A landscape with many peaks, sampled at points; each row gives a point and its height.
From any point a climber steps to the highest of the 2 points nearest to it. It stops when none of these is higher. Distance is the straight distance between rows; heights are no part of it.
zin:  81 131 118  99 147  73  86 101 126 101  61  93  96 109  61 120 111  96  94 126 110  78  88 122  height 695
pafis: 117  95  88 108  74 123 103  86  54  85  70 105  82  85 105  83 103  22 100  74  99  75 109 103  height 642
seze: 127 112  94 132 128 143  88 140  77 114 103 112 127 137 125  86 102 102  93 125 116 106 110  67  height 528
los: 107 117 119  79  76 119  99 112  63  88 120 123  87  85  99  91 123 105 113 100  91 108  89  82  height 169
Sebut:  92 154 117 105  73 122  37  74  42  70 108  86  79  85 112  67 117  81 130 105  81  96  63  95  height 250
bil:  94  91 125 125 118  95  87  79 121 112 119  99 132 112 150  76 102 154 113  96  82 119  82  62  height 659
Gisu:  90  44  86  92 105  79 108  65  84 125  72  95 148  92  85 116  89 118  88  54 110  45 120 142  height 674
fadu:  73 114 117 127 104  48  98  56 161  99 104  68  78  73 110  99  93  99  99 104  85 102  82 116  height 713
Gibam:  79 122  66  94  93 110  66 125 120  74 116 131  93 130 126  99  72  71 119  94  87 153  80 113  height 665
Papom:  83 108 106  55 126 113  97 137 121  89 110 109 101 109  81  99 113 164 123 104  86 147 107  89  height 553
liki:  92  84 125 144 124  74  86  38 102 101  91  47 107  56 121  83 110  59  97  73  89  89  90 114  height 581
kapam:  95 118 145 128 104  94  73 101  26  92  99 106 106  68 114  77 113 128 106  80  80 110  80 104  height 404
naki: 115  75  66  80 109 133 114 152 110  96  62  85  62 101  73 137 112  66  81  79 104  93 138 121  height 741
Fid:  87  71  68  99 120 107 111  91 153 112  95 104 141 122 117 104  71 119  91  79 112 115 106 108  height 752
Gako: 108  85 112 128 136  90  69 127 106 120 104 152 150 159 112 121  82 113 112 123  89  76  95  89  height 640
vovad: 126  95 100  68  72  77 122  33  99 101 129 117 129 112  90  81  90  94 100  92  97  93 100  74  height 509
Kem: 129  94  77  99  95  71 103  88 122 113 106 120 108 124  86 118  76  53  88 126  99  69  94  99  height 562
desen:  92  87 106 106 102 150 117 124  49 109  97  74 107  79 136  64 125 142  82  93 111 130 119  76  height 447
Buzu: 107  69  74 101  54  80 139  74 147 107 137 105 100  79 111 112  83 101 100  87 105 110 103  87  height 557
tedu: 122 125 121 105 123  95  82 115  58 105 101 121 115 126  96 102 106  84  95 127 106  82  97  93  height 579
susi:  72 109 118 121  96 110  81 140  95  90 124 106  84  80 124  87 112 145 119 104  82 154  70 104  height 760
roso: 106 107 101 102  93 118 110  71 113  96  86  76  69  77 111  95 121  37  76  99 110  88 100 100  height 610
tuta:  68 110 111  85  87  47 114 125 131  85  94 131  71 115  48 132  82 127 126 111  88 107 101 121  height 696
vefi: 123  91  97 144 101 139 100 115  99 104 118  77 109  99 160  70  98  95  87 113 114 134  99  66  height 497
Nafar:  97 115 105 151 115  59  78  91 135 100 119 102 105 128 133  95  62  56  90 126  77 116  88 106  height 660
vot:  66  78  78 103  86  56 135 114 164 124  80  72  73  97  71 115  95 147 100 102 132  72 107 119  height 291
nat: 129 116  91  70 105 139 109 147  88  99 115  81  78 114  81  99 132  97  73 131 122 120 146  60  height 492
vota:  97 115 126  64 123  90  99  39 100 108  95  99 126 103  81  90 113 138 104 117 114  75 103  84  height 380
Nubik: 136 126  86  80  67 129 113 103 102  93 136  95  77  96 106  87 115  68  93 116 109 122 115  51  height 527
firo:  91 105 114 105 153  85  80  35 112 110  73  62 131  91 113  77  96 104  79  87 115  86  92 107  height 457
vom:  96  80  82 145 117  67  97  98 141 123  99 105 111 118 119 122  74  77  83 118  99  94  87 117  height 664
zuz:  78  80  76  86  87 109 111 112 122  83 122 112 111  82 130  83  83 124 117  53  96 157  84 114  height 750
puti:  83 107 104 160  95  82  70 148  89  95 125 130 117 108 134 104  74  94 115 102  72 130  79 117  height 693
puza:  71 103  82  58  80  63 148  97 125  79  92 128  83 104  58 109  85 139 145  44  92 113  99 131  height 765
kagaz:  90  91  99  87 127 147  93  66 128 105 103  76 125  98 155  66  97 144  86  76  94 130  95  85  height 729
pamo: 104 139 130  81  99 100  85  91  99  93 108 104  72  88  87  95 132 101  91 136 110 110  91  80  height 454
laf:  79 100 106  84 129  45 103  97 111 116  75 113 115 124  44 144  88 130 118 121 104  36 103 141  height 682
vemi: 105  96  93  71 121  62 104  76 116 116  79 106 131 137  58 131  85 108  95 121 118  34 108 112  height 633
dup: 135 115 105  92 109 144 103 122  66 103 105 112 123 145 116  88 104 120  91 126 121 114 130  45  height 511
kug: 102  58  64  36 122 134 131 108 131 100  98  89 128 117  88  99  98 164  93  66 113 121 150  81  height 785
barop:  59 116 133 156 135  37  60  94 128 103  85  94  99 105 101 110  83  96 112 123  70 113  76 126  height 762
zos: 139  84  89 130  95 119 107 143  43 108  98 136 136 129 110 115  85  92 110  98 107  88 108  84  height 399
feg: 126 113  89 151 115 158 102 134  73 103  93  75 125 118 152  73  89 105  85 117 113 120 121  71  height 513
zum:  97 110  98  98 104 125  92  73 116  89 112  62  79  74 149  68 111  96  85  81  92 158  69 104  height 676
gat: 111 125  96  61  94 115 120 123 150  94  91  65  51 100  47 117 132  91  86 127 127  93 132  74  height 458
daru: 109  92  82  86  90 131 110 111  91  97 125 106  96  84 122  81 106 115 101  85 108 136 100  87  height 788
tulob:  90  66 114 120 128  65  82 106  71 124  92 120 134 104  88 130 102 114 100  99  91  65 102 130  height 836
rase:  89 137  81  38 155 163  94  93  90  93  63  70  92 114  86  76 106  93  94 103 108 120  98 125  height 604
ves: 102  88 102 147 111 111  98  79 112 111  94  49  84  68 148  84 111  83  65  93 107 112  88 109  height 461
balas: 122  96 101 166  73 109 101 108  85  91 100  95  85  82 133  88  88  59 103  92  87  94  81  97  height 439
popu: 119 101  87 145  61 130 109 102  34  88  78  98 100  79 123  77  89  35  95  73  90  81 123  97  height 699
Mefod:  82  80  92  95 136 127 117 119 134 126  77  55  83  81  83 110 118 129  70 108 114 100 114 112  height 806
Turab: 112  87  72 122  74 110 107 128  95  81 113 124  98 105 125 102  80  73 108  69  88 120  88 110  height 727
mulet: 109  99  68  68  72 107 130  72 170  93 123  90  87  91  99  87  92  79  92  98 117 121 114  78  height 667
liv: 130  63  91 127  83 116 116 161  49 121  94 115 121 110 111 129 102 113  85  91 108  91 137  98  height 409
kinid:  91  54  87  76  56  55 135 106 144 125 102  93 106  93  64 138  87 119 108 102 122  35 123 132  height 308
pugon: 101  86 129  87  89  81 111  42  75 102 105  91 107  64  95  88 122 104  91  91 107  81 100  92  height 435
dukub: 125 119 123 111  84 106  92 105  76 104 111 101  77  92 104  91 121  81  86 132 106  87  98  71  height 416
magu: 102 115 123 113 136 134  82 122  34  97  72  94 127 114 120  79 106 111  82 102 103  99 102 115  height 778
pitut: 102 103  67  73  82  91 119  96 157  95 120 109  87 124  76 111  77  80 101 111 116 116 112  82  height 646
fik: 110  90 120 126  92  67 100  44  66 121 110  81 124  67 114  89 111  89  94 101 100  79  99  82  height 478
Ladob: 133  92 105  86  74  91 111 115  86 112 117 124  94 112  70 133 104  77 100 118  92  68 110  88  height 381
fatav:  90 102  79  84  61  61 131 117 169 112 118 117  62 136  57 129  66  77 104 142 102  98 131  86  height 335
Kezok:  81  88 123 135 101  75  79  84 115  96 130 133 135 111 143  87  74 134 120  98  61 130  74  82  height 623
mir:  73 103  87  74  72  44 143 111 139  85  92 140  79 132  53 118  61 136 141  83  95 106 105 121  height 731
ruk:  90  61  82 103  70  66 128  58 124 122  97  81 102  56  88 114  96  95  92  72 101  60 100 129  height 598
somum: 127  79  84 100  53  80 117 115 115 122 136 117  99 124  85 122  90  82 100 127 100  83 113  69  height 363
Subok:  99  53  72  84  98  62 121  75 120 126  88  96 144 104  85 130  77 116  93  79 121  45 109 123  height 645
tobed:  94  72  54  66 134 137 115 102 155 107 100  90 127 121 108  89  84 134  95  80 123 122 125  84  height 770
Sev:  89  92  88  90 117 151 108 148 113  96  50  69  45  82  80 126 131  71  84  88  99 103 129 130  height 772
larel:  83  82  97  80 127  60 115 101 128 126  63  93 125 124  64 133  95 165 117 118 122  31 115 138  height 726
lebo:  98 130 127  58 108 115  95 120  87  94  69 100  56 106  55 122 133  92  98 114 109  90 109 104  height 281
ropu: 123 110 110  85  78  84 107  84  88  94 121 132  92 101  84  99 102  70 110 112  89  83  91  85  height 407
Bunan: 117  82  93  83  77 104 107 114  59  81 107 142 106  98  99 115  93  91 120  56  88 101 104 112  height 832
nulis: 105 113  75  80  91 138  86  90  96  80 113  99  99 101 135  60  90  93 101  75 105 131  78  94  height 748
fuvi:  82 116  82  72 125 139 115  80 144  80  57  63  62  84  88  79 100  77  94  71 100 117  87 132  height 612
vum: 100  85 117 122 132 116  93  60 111 109 103  86 132  97 165  67  95 133  90  86  93 120  91  78  height 692
Dom:  82 102 106 145 102  73  89  60 133  91  86  66  84  63 116  92  96  64  98  87  82  99  75 125  height 647
lagid:  96 127 145  62  87  97 101  90  88  82  67 106  58  75  42 116 144  92 104 105  91  60 106 110  height 252
Bifud:  94  82 105 130 155 117  68 118  90 113  93 130 150 143 127 104  92 126  99 110  95  87  98  99  height 663
kurad: 112 107 130 114  75  99 112  52  45 100  87  61  78  65 109  74 125  43  83 108  99  67 120  71  height 114
gon: 107  82 102 144 146 127  82 113  60 116  76 106 149 132 140  97  92 116  83 108 110  83 109  94  height 691
Soga: 122  97 113 168 108 116  96 107  32 105  81  89 125  91 129  84  87  87  85  92 105  78 105 105  height 490
kopi:  81  92 118 130  99 103  90 122 129 100 137  99  92  87 138  87 107 149 107 103  81 152  82  81  height 725
kepi:  72  71  84  95 119  97 115 117 136 113  92  86  91  86  81 117  98 133  94  99 109 100 101 118  height 777
besa: 128  76 104 158  81  83 102 108  56 113 107 109 115  95 110 103  93  78  99 106  91  65  92 100  height 459
Dapo:  89  77  67 110 113  99 112  88 148 109  99  87 108  95 109 100  80  87  85  76 108 109 100 112  height 730
lus: 111  83  65  89 106 133 113 106 122 105  66  82  78  97  84 121  99  49  71  89 121  86 112 119  height 711
digir: 110 128 110  57  60 137  83 130  62  69 121 109  63  84  97  90 124 111 124  99  92 128  98  81  height 156
nibo:  92  83  73  82 128 146 108  99 136 102  99  80 122  97 129  72  93 136  86  83 105 144 110  98  height 755
Pafo:  83 115 123 100 128  90  74 128 113  98 114 125 111 107 107  96 108 151 112 121  91 121  86  88  height 519
Ker: 124 125  98  57  98 106  94  39 107  97 118 119 131 129  95  70  94  91 107 114 104 102  94  65  height 480
zani: 114  90  96 113 103  88  93 135 126 137 115  86  95 108  94 132 105  99  76 153 126  80 122  85  height 374
Damu:  93  99  84  71  92 105 143  61 156  95  77  62  72  59  81  85 116 121  90  79 116 110  96 103  height 714
Zuta:  97  85 120 137 109  84  97  50  74 102 102  68 113  51 122  78 112  95  89  74  98  96  88 110  height 529
tete:  78 125 126  78 131 104  75 134 132  99 111 129 107 128  85 102 113 166 127 138  89 131 104  74  height 537
tutip:  73 100  84  48  96 100 131  92 114  62  72 105  81  90  61 105  97 116 134  34  89 115  94 132  height 808
ger: 118 105  99  88 110  61  93  93 124 117  97 120 112 141  56 138  89  72  89 136 109  53 102 105  height 593
bimu: 115  87  89  80  62  63 130  51 140 112 129  99 107  96  83 103  78  98 105  97  96  94  90  83  height 535
Tubus:  90  77  79  96  94  94 129  86 156 109 103  78  87  75  90 100  97 138  84  89 118 113 105  94  height 749
Migup: 134 142 112 120 128 131  71 135  63 100  89 103 113 137 115  81 107  83  96 146 111  87  99  82  height 549
Dafin:  85 117 101  91 141 111  67  53 115  93  85  98 151 129 133  67  80 129 111  86  92 110  83 104  height 545
giput: 103 113 144 117  80 111  95 128  15  84 107 118  98  74 107  84 124 129 116 100  90  99  92  98  height 377
fiz:  97  81 108 131  78  55 107 152 116 130 127 126  83 115  86 142  94  91 101 145  87  88 107  93  height 613
nit:  87 119 104  38 135 125  92 114  57  79  60 105 101 106  80 110 108 134 109  73  92 109  99 134  height 703
nuga: 106  81 104 144 110 103  88 101  39  88  86 114 124  82 111  85  87  86 106  66  91  96  90 121  height 460
buzi: 102  58  48  42 104 119 130 132 117  93  94  98 117 118  75 123 105 139 102  59 103 105 152  97  height 801
Nugi: 106  69 111  95  91  90 112 111  74  95 111 138 131  97 104 104 102 133 118  71  83 106  94 108  height 884
mor:  88 126 113  13 122 144 104 107  63  79  75  84  85 102  66  96 127 119 109  91  96 113 121 111  height 668
zib:  99  58  70  86  58  67 128 118 139 116 113 103  92 119  62 145  88  96 109 103 110  65 128 107  height 317
sesu: 101  99 143 120  93  90  99  92  26 105  78 100  84  53  81 108 146  71  95  95  87  52 118 103  height 186
let: 120  90  88  95  67 132 105 120  25  70 100 127 115 110 106  89  85  75 129  49  88  97 105 106  height 786
lun: 105  98 100  94  81 130  99  82  85  90  66  99  62  76  86  96 136  47  92  79 101  87 115  98  height 576
Mepir:  92 101  96 101  98 101  97  90 129  87 111  92  97  67 130  84  92 105  94  69  94 150  79 114  height 715
soze: 143 115  89 121  90 145 119 135  30  93  96 119 141 144 121  89  82  95 101 108 109  89 129  83  height 388
kazel: 109 105  89  98 123 132  96  95  90 101  72  78  82  98 110  92 108  59  71  95 119  95 105 110  height 666
lados:  92 108  91 122  87 135  90 120 130  82 120  70  71  81 137  73 110  82  93  90  86 157  82  97  height 644
mibo: 100 107  86  64 123  81 118  56 129  93  73  96 122 116  71  96  89 126 113  79 116  85  93 111  height 344
dase:  85  68  93  66 143  90 104 114 114 118  63  95 136 135  71 137 100 171 107  92 119  47 127 124  height 763
Gufe: 110 136 103  66 110 111 113  83 131 101  76  75  58 105  59 114 126  98  85 122 132  84 116  96  height 440
siseb:  96  69  94  83 113  74 105  49  54 110  85  97 132  80  74 103  97  94  99  67 105  57 121 127  height 716
bas: 114 111 121 119 118  82  80 107  83 111 108 134 132 137 106 105  92 105 106 143  89  86  88  76  height 609
pok:  85  96  89  80  85 123 113 130 121  88 111  98  69  81  95  98 106 118 115  79  94 148 102 104  height 824
Tesus:  96  85 103  97  88  65 108 150 106 111 117 142  99 119  68 140  88 110 112 127  93  90 116 109  height 639
gim:  90 133  83  45 134 139 110  56 105  90  57  70  95 100  78  71  95  86  86  85 121 103  92 116  height 616
sofoz:  91 120 123  72 139  99  94  34 102 107  69  60 120  93  91  74 110 125  81 102 117  92  92  99  height 418
rili: 111 100 132  62  88 100 117 118  25  83  84 117  82  98  73 131 138 108  89  86  90  79 127 107  height 316
Fum:  85 147 128  83 113  88  75  99 128  87 111 107  90 103  86  96 112 130 116 133  98 126  79  79  height 491
fozan:  42 148 103  75  96  86  62 105 124  60  98 114  83 107  86  89  96 139 147  93  83 146  65 123  height 605
Fatov: 103  90 112 105  99 135  94 123  84 105 124 114 130 105 129  74 109 166 114  96  96 128 114  48  height 675
nibe:  99  78  86  97 105  97 115 131 116 105  96 103 100 101  85 129 102 100  88  98 110 100 117 105  height 757
funu: 110  73  52  56  97 115 122 138 124  76 106 115 107 128  77 131  81  99 107  58 106 124 132 107  height 819
Koro: 119 133 104  70  55 107  90  88  71  85 134 139 106 117  91  83  83  77 126 113  90 100  87  73  height 441
Dabip: 107  73  92 112 125  74  86  82  48 117  91 123 149 131  87 122  83  67 111  98  96  48 105 116  height 841
begef: 108 121 105 140 140 143  92 109  30 101  71  91 152 122 138  70  91  97  78 107 106  92 113  91  height 732
lurap:  90 122  93 101 136  88  68  66 125  90 114 106 136 135 136  78  69  97 119 109  88 110  74 102  height 584
Fav:  88  70  90 151 107  51  90 107 110 112  99 114 131 121 105 131  66  82  99 109  80  83  91 131  height 641
guz: 111  92 103 154 109 107  93  90 112 107 116  67 103  90 158  83  98 102  71 103  96 126  84  87  height 482
famem: 132 108 111 116 102 108 103 122  89 127 117 102  97 113 103 113 111  97  77 146 129  91 119  61  height 391
Luvo:  84  58 103 105  54  40 123  94 126 138 118  99  91  94  67 135  85  89 108 130  87  56  99 118  height 525
Sese: 103  43  96 109  66  59 108 110 112 143 132  95 117  91  96 135  96 103  86 121  99  45 106 109  height 501
zimot:  80 102  92  43 116 115 109  81  83  79  59  92  98  86  72  97 101 115 112  49  96 106  96 140  height 753
bem:  89  85  83  93 121 117 113 135 144 113 103  51  66  67  90 101 135 135  75 120 110 129 126  92  height 831
bepig:  76 125 125 160 126  55  68  89 145 107 109  86  88 114 126 108  92  81  83 129  81 121  80 117  height 701
Fono:  75 132  89  71 137 120  90  59 138  81  73  65  96  97  96  72  86 102  96  87 103 120  79 121  height 669
feba:  81  50  77  90  69  72 127 106 157 124 110  71  86  71  80 136 101 139  92  96 128  54 116 124  height 299
nem: 104  86 118 140 102  90  90  94  46  97 111 107 119  80 126  74 101 117 102  86  89 108  80 102  height 433
sol: 101  99 107 111 161 101  66  41  92 107  76  89 155 117 122  68  90 102  95  87 104  86  97  99  height 498
fuzov: 121  93 119 125  64  93 110  74  71 115  91  77  74  52 103 100 125  68  83 121 108  62 100  90  height 137
finod: 100  95 138 106  98  95  91 130  34  89  96 130  99  83  77 111 130 122 112  93  87  87  90 114  height 357
Givo:  91 106 120 115 110 132  90 117  65  96  82  86  77  67 114  92 133  91  88  88 103 118  96 113  height 900
tes:  99 156  96  53  83 129  74  54  79  72 118  94  87  93 111  71 100  87 116  91 107 121  81  96  height 406
koraz:  90  83  97 112 119 147 101 134  93 100  69  71  50  68 108 102 125  73  75  88  92 121 105 124  height 820
tisel:  70  80 100  99  93  51 113 130 128 114 101 125 102 120  71 146  79 148 113 119  91  97 113 114  height 662
rop: 120  87  89 120  95 121 102 124  87 103 112 120 112 108 128  94  91 100  94  87 104 110 105  97  height 756
tode:  81 101 116 121 107 116  86 122 100  90 102 100  72  70 106  97 125 116 105  99  91 133  75 113  height 814
falov: 113 134  81  69 121 119 103  96 132  88  78 100  82 122  74 110  93  55  86 102 119  89 109 100  height 396
saruz:  84 148 108  85  95 131  36  81  54  66  71  89  71  91 102  72 111  54 134  91  93  97  82 116  height 306
Tezez: 124  65  96 151 106 108 103 139  57 141  94 103 133 124 130 111  91 112  76 123 121  58 116  96  height 526
murig:  91  78  70  84  58  69 127 138 160 107 107 112  57 116  54 152  83  85 107 119 102  92 139 106  height 326
damol: 104 125 103 116 109  69  69  69 121  87 125 107 116 136 118  88  63  58 112 120  79 107  79  99  height 624
zoso:  78  47  69  89  80  64 141  58 138 125  97  93 126  83  89 108  82 128  96  65 118  75 105 130  height 622
Nav: 124  89  90 138  63 129 124 122  26  95  92 118 122 100 122  97  86  75 104  67 101  85 114 105  height 747
dogi:  81 131 140 117 159  77  70 129 111 105  80 111  96 107  76 118 110 122  92 134  98 103  89 125  height 764
rabek:  71 142  87 121  92 105  49 107 121  75 124  99  83 124 142  88  69  73 123 107  75 152  57 111  height 627
gab: 115 130  86  85 119  94 109 101 141 105  63  81  70 111  56 120 102  66  83 129 128  70 106 100  height 417
teris: 101  86  56  45  88 114 113 120 116  74 122 135 120 133 107 101  77 107 126  56 103 139 115  93  height 798
Vogi:  96  95  97 143 111 118  85 138  84 101 112 127 120 111 141  96  77 116 111  94  85 125  82 105  height 724
fabon: 147 124 115 101  90 122  95 118  62 102 134 127 127 146 118  78 101 113 120 137 116  98 113  42  height 493
lov: 102 142 104  77  86 131  77  70  61  74  85  97  86  93 104  72 118  59 106  94  98 106  93 107  height 359
tukot: 142 128  93  77  77 116  94 112  76  91 134 144 117 148 103  97  92  93 121 130  96 104 103  58  height 472
Tuvir:  94  98  85  74 107 108 113 130 142  97 112  87  80  86  76  97 112 126  88 107 106 145 114  79  height 854
kir: 113 109 113  58 112 120 109 124  60  96  77 103  79 112  76 123 133 107  80 103 115  92 125  93  height 297
Motir: 107  86 126  87 102  84 103 109  52 110  86 116 107  93  68 137 125 123  95  99  97  70 109 113  height 338
pomom:  77 108  67 106  82 115  83 149  96  73 108 124  82 114 120 101  75  56 123  70  80 139  85 124  height 694
Kimon:  84  89  71  64  95 104 111 105 127  87 111 119 117 106 106  98  86 115 112  63  97 125  97 109  height 775
Sepu:  89  92 114  87 100  93 123  73 100 104  89  84  78  60  90 105 122 124  76  87 112  83 100 105  height 393
Dage:  65 142 108  89 136  93  85  71 153  86  81  66  93 102 109  72  93 127  98 104 104 138  58 113  height 721
delo:  95 142  73  43 122 113 111  82 146  76  77  98  89 137  66  95  84  88 109  94 114 110  98 105  height 376
rog:  90  85  71  71 124 140 133  85 124 103  61  62  82  79  91  88 100 100  76  70 117 118  98 132  height 577
Kav:  71 138  97  51  87  87  92  82 121  62  98 116  92 104  72  84  95 129 133  72  90 128  82 123  height 649
vete: 131 111 111 139  95  83  87  72  67  94 113  89 119 104 123  83  90  49 103 106  86  82  85  93  height 606
kula: 129 109  93 144  82 107  96  82  33  86  90  92 120  89 122  81  70  35 113  87  88  78  99  98  height 643
Nudog:  81 100  81 122  79  84 104 100 152  82 122 107  77  99 123  91  70  83 112  97  89 153  92 100  height 603
bape: 114 126 101 147  75 106  91 112  90  89 123 106  84  95 130  88  99  74 108 115  85 117  77 104  height 470
tose: 119 120  96  74  84 120 103 148 120  98 112  94  57 101  65 113 129  83  87 135 115 115 126  60  height 477
nur: 115  67  98 105  37  97 125  77  97  92  98 108  66  47 101 110 135  48 111  70  88  83 110  97  height 49
soraf:  93 143 125 140  94 111  58 115 104  78 113  83  67  90 140  86 105  61 106 121  82 123  63 101  height 518
lodar:  99 120 106  53 121  69 117  50 126 105  91 118 126 125  53  94 101 145 117 107 119  71 101  87  height 355
Sunu:  91  67 104 113  54  57 122  61 120 111 117  99  83  57  81 119  99  68 102  99  87  61  92 107  height 561
rit:  85 152 109 108  80 108  56  84 109  79 133  86  73 102 141  74  98  86 121 105  82 135  59  89  height 578
bug:  91  86 137 143 110  64  80 100 107 114 135 138 131 107 121 101  91 142 121 125  77 108  83  81  height 594
gemu: 126 111  94 128  97  95  97  77 116  99 117  94 106 117 133  86  95  63  83 111 101 101  88  91  height 658
Nep: 104 118 117  90 100 147 109 104  65 102 114  83 101  96 121  61 129 129  89 114 113 128 112  60  height 462
Zor:  96 152 130  97  77  98  53  88  39  79 128 109  88  94  95  73 112 109 139 113  80 110  67  81  height 215
pokur:  66 133 130 122 135  56  81  62 153  96  80  66  91  94  97  91  94 125 101 108  96 114  63 121  height 793
fitu: 135 109  85  90  82 150 116 149  82  93 127  84  60 101  94  84 118  66  88 112 120 116 133  52  height 508
Vezos: 105 142 140  89  76  94  82 104  48  79 106 125  76  78  88  94 128  97 125 113  86  95  84  92  height 189
rap: 103  89 100  92  89  89 110 122 131 126  99  66  56  78  71 140 120  89  70 152 132  57 117 102  height 336
pes:  88 120  59  63  95 123  84  81 125  74 120 100  97 122 121  76  78  95 112  85 101 150  82  94  height 717
Fote:  99  77 129 108  82  95 112  86  49 120  88  82  87  63  99 111 138  87  71  97 115  55 118 105  height 160
Buk:  97  82 115  74 112  75 101 109  85  93 100 143 134 117  78 129 106 163 123  85  90 100 103 110  height 837
sagib: 117  99 121  90  51  96 104  66  75  88 101 107  69  55  87  90 120  52 122  87  84  84  98  85  height 67
mufe:  97 112  72  69  98 115 123  75 173  97 104  64  60  88  89  75 109 110  89  93 119 133 104  75  height 685
pegis: 116  69 103 172 108  84  85 145  80 136 107 116 125 119 124 117  84 111  91 130  97  78  98  91  height 543
vanot:  73  93 112 145 116  72  80 137 107 106 110 120 103 104 108 115  95 111 101 109  86 116  81 118  height 661
Baro: 101  79 127 157 102  67  91 119  96 135 120 112 123 101 119 112 105 130  91 131  84  82  85  91  height 565
Rerel: 114 151  98  50  85 100  77  44 103  73 123 104 101 116 103  64  97  76 113 120 107 103  83  75  height 448
budo:  90 131  89  35  84 117  98  86 121  75 122 117  99 106  92  75  95 121 128  83  99 143  89  93  height 686
mogod: 119  67 121 159  68  65 108  94  54 118 126 101 124  77 110 103  82  60 112  94  67  78  86 102  height 437
moga: 116 110 109 112 102 129 108  99  97 120 107  75  99  94 134  78 120  99  71 125 114 118  98  71  height 481
Pakob:  93 103 139  85  88  83  94  78  66  94  76 101  75  55  59 111 140  88 102  94  90  57 106 116  height 220
Girap: 101 100  74  63  59  76 122  99 140  87 117 141  88 118  76 115  72  85 124  83  89 111 114  94  height 620
zur:  94 119  66  50  97  81 124  69 144  79  96 115 106 122  64  98  78 104 119  89 114 104 100 110  height 362
Kig:  98 146 111  42 147 147  88 106  71  85  66  79  74 105  75  93 126  90  84 112 103 109 108 114  height 634
kel: 100 108  86 133  78 107  99 112 148  88 139  87  83 104 152  89  81  82  96  94  92 154  83  77  height 621
piv: 133  75 105 162  63  89 111  84  65  98 114  90  94  74 119  83  88  39 114  83  64  81  78  95  height 411
lopu: 105  72 106 106 119  78 101 120 103 119  96 111 115 104  94 125 112 127  86 115 110  81 104 105  height 787
bef:  54 123 138 130 139  56  63 113 120  89  80 119  95 104  94 104  94 132 109 117  79 119  72 132  height 850
Kaza: 114  97 104  87  82  83 107 114 107 131 122  90  87 100  75 132 125 102  72 155 127  55 120  88  height 356
Nafi: 120  57  83 135  73  76 104 105  79 134 118 113 128  99  99 122  79  78  87 117  95  51 104 101  height 479
sito:  58 134 105  64  97  90  83 127 126  73 114 126  87 111  84  99  94 165 139 103  86 150  90 108  height 574
pela: 104  75  98 136 115  60  88  67  92 111 112 113 142 108 107 103  74  77 100 100  88  83  92 114  height 611
funo: 104  77  81  92  74 109 112 141 126 116 101  65  42  79  73 126 134  81  69 122 117  88 130  87  height 321
kapa:  83  77  91 118  54  62 125  85 153 104 132 108  76  83 117 109  71  75 103  93  86 119  92  95  height 580
bir: 111 118 123  96  54 118 100  67  38  84  88  88  72  62 107  61 121  41 115  86  98  82 108  81  height 91
Lak: 114  75 109  83 111  79 100  70  40 106  84 119 130 109  68 121 100  78 106  80  94  43 118 116  height 774
kap:  91 131 112 103 135  79  72  70 116  88  73 104 104 106  80 103  88  78 100 113  96  90  76 117  height 608
mig:  84  80 107  73 129  85 109 108 125 110  89 119 127 126  66 120 102 172 110  97  99  78 106 112  height 799
vok:  99  95  85 131 109 102  89  99 124 100 102  98 103 105 119 102  79  51  87  95 101 109  87 116  height 698
bufe: 100 115 109  97 116 136  89 140  35  86  86  98  97  94 112  88 113 103  97  91  99 114  99 117  height 826
lakos: 109  81  81  96  52  61 117 128 147 129 145 120  79 125  83 137  72  73 106 148  93 100 115  82  height 349
sur:  93  79 116  98  93 105 107 113 118  99 133 110 117  88 123  82 101 159 106  96  94 138  97  77  height 700
gan: 113 126  99  86  79 123 109  79 125  86 111  80  65  86 108  82 110  68  87 108 112 113  93  73  height 560
rogab: 105  71 103 133 142  69  75  96  51 113  92 131 165 132 106 120  83 102 113 102  82  61  97 109  height 901
Rupu:  95  84 112 148 105 104  97  99 113 123  89  59  69  47 121 108 125  88  58 101 103  94  92 111  height 432
Nisa:  90  94 112 116 110  95 102  89 117 125  95  69  82  61  97 107 127 114  70 112 118  85  91 106  height 405
mado: 120  72  89 143 111 116 103 123  45 123  80  95 135 112 114 112  96  80  77  96 117  67 120 109  height 512
fidu: 104  66 104 139  83 125 122 145  43 117  90 101  98  72 118 114 116 108  88  76 100 100 120 108  height 421
Benu: 101  81 105 131  85 137 128 132  50 107 105 103 104  67 135  82 111 126  88  76 106 128 110  93  height 434

For each start below, name the point where the climber stops.
rap -> daru
lodar -> bef
mogod -> rogab
zur -> Givo
los -> funu
digir -> funu
Buzu -> funu

Call two points neighbours if one is among the 2 nearest of the other. Go from one point of each pair to the other, from neighbour to neighbour, staying as high as possible. Name the lowest point that can't be avoided.
funu / Nugi -> vete
rogab / Tuvir -> nibe
pokur / tutip -> rase
Givo / funu -> lun
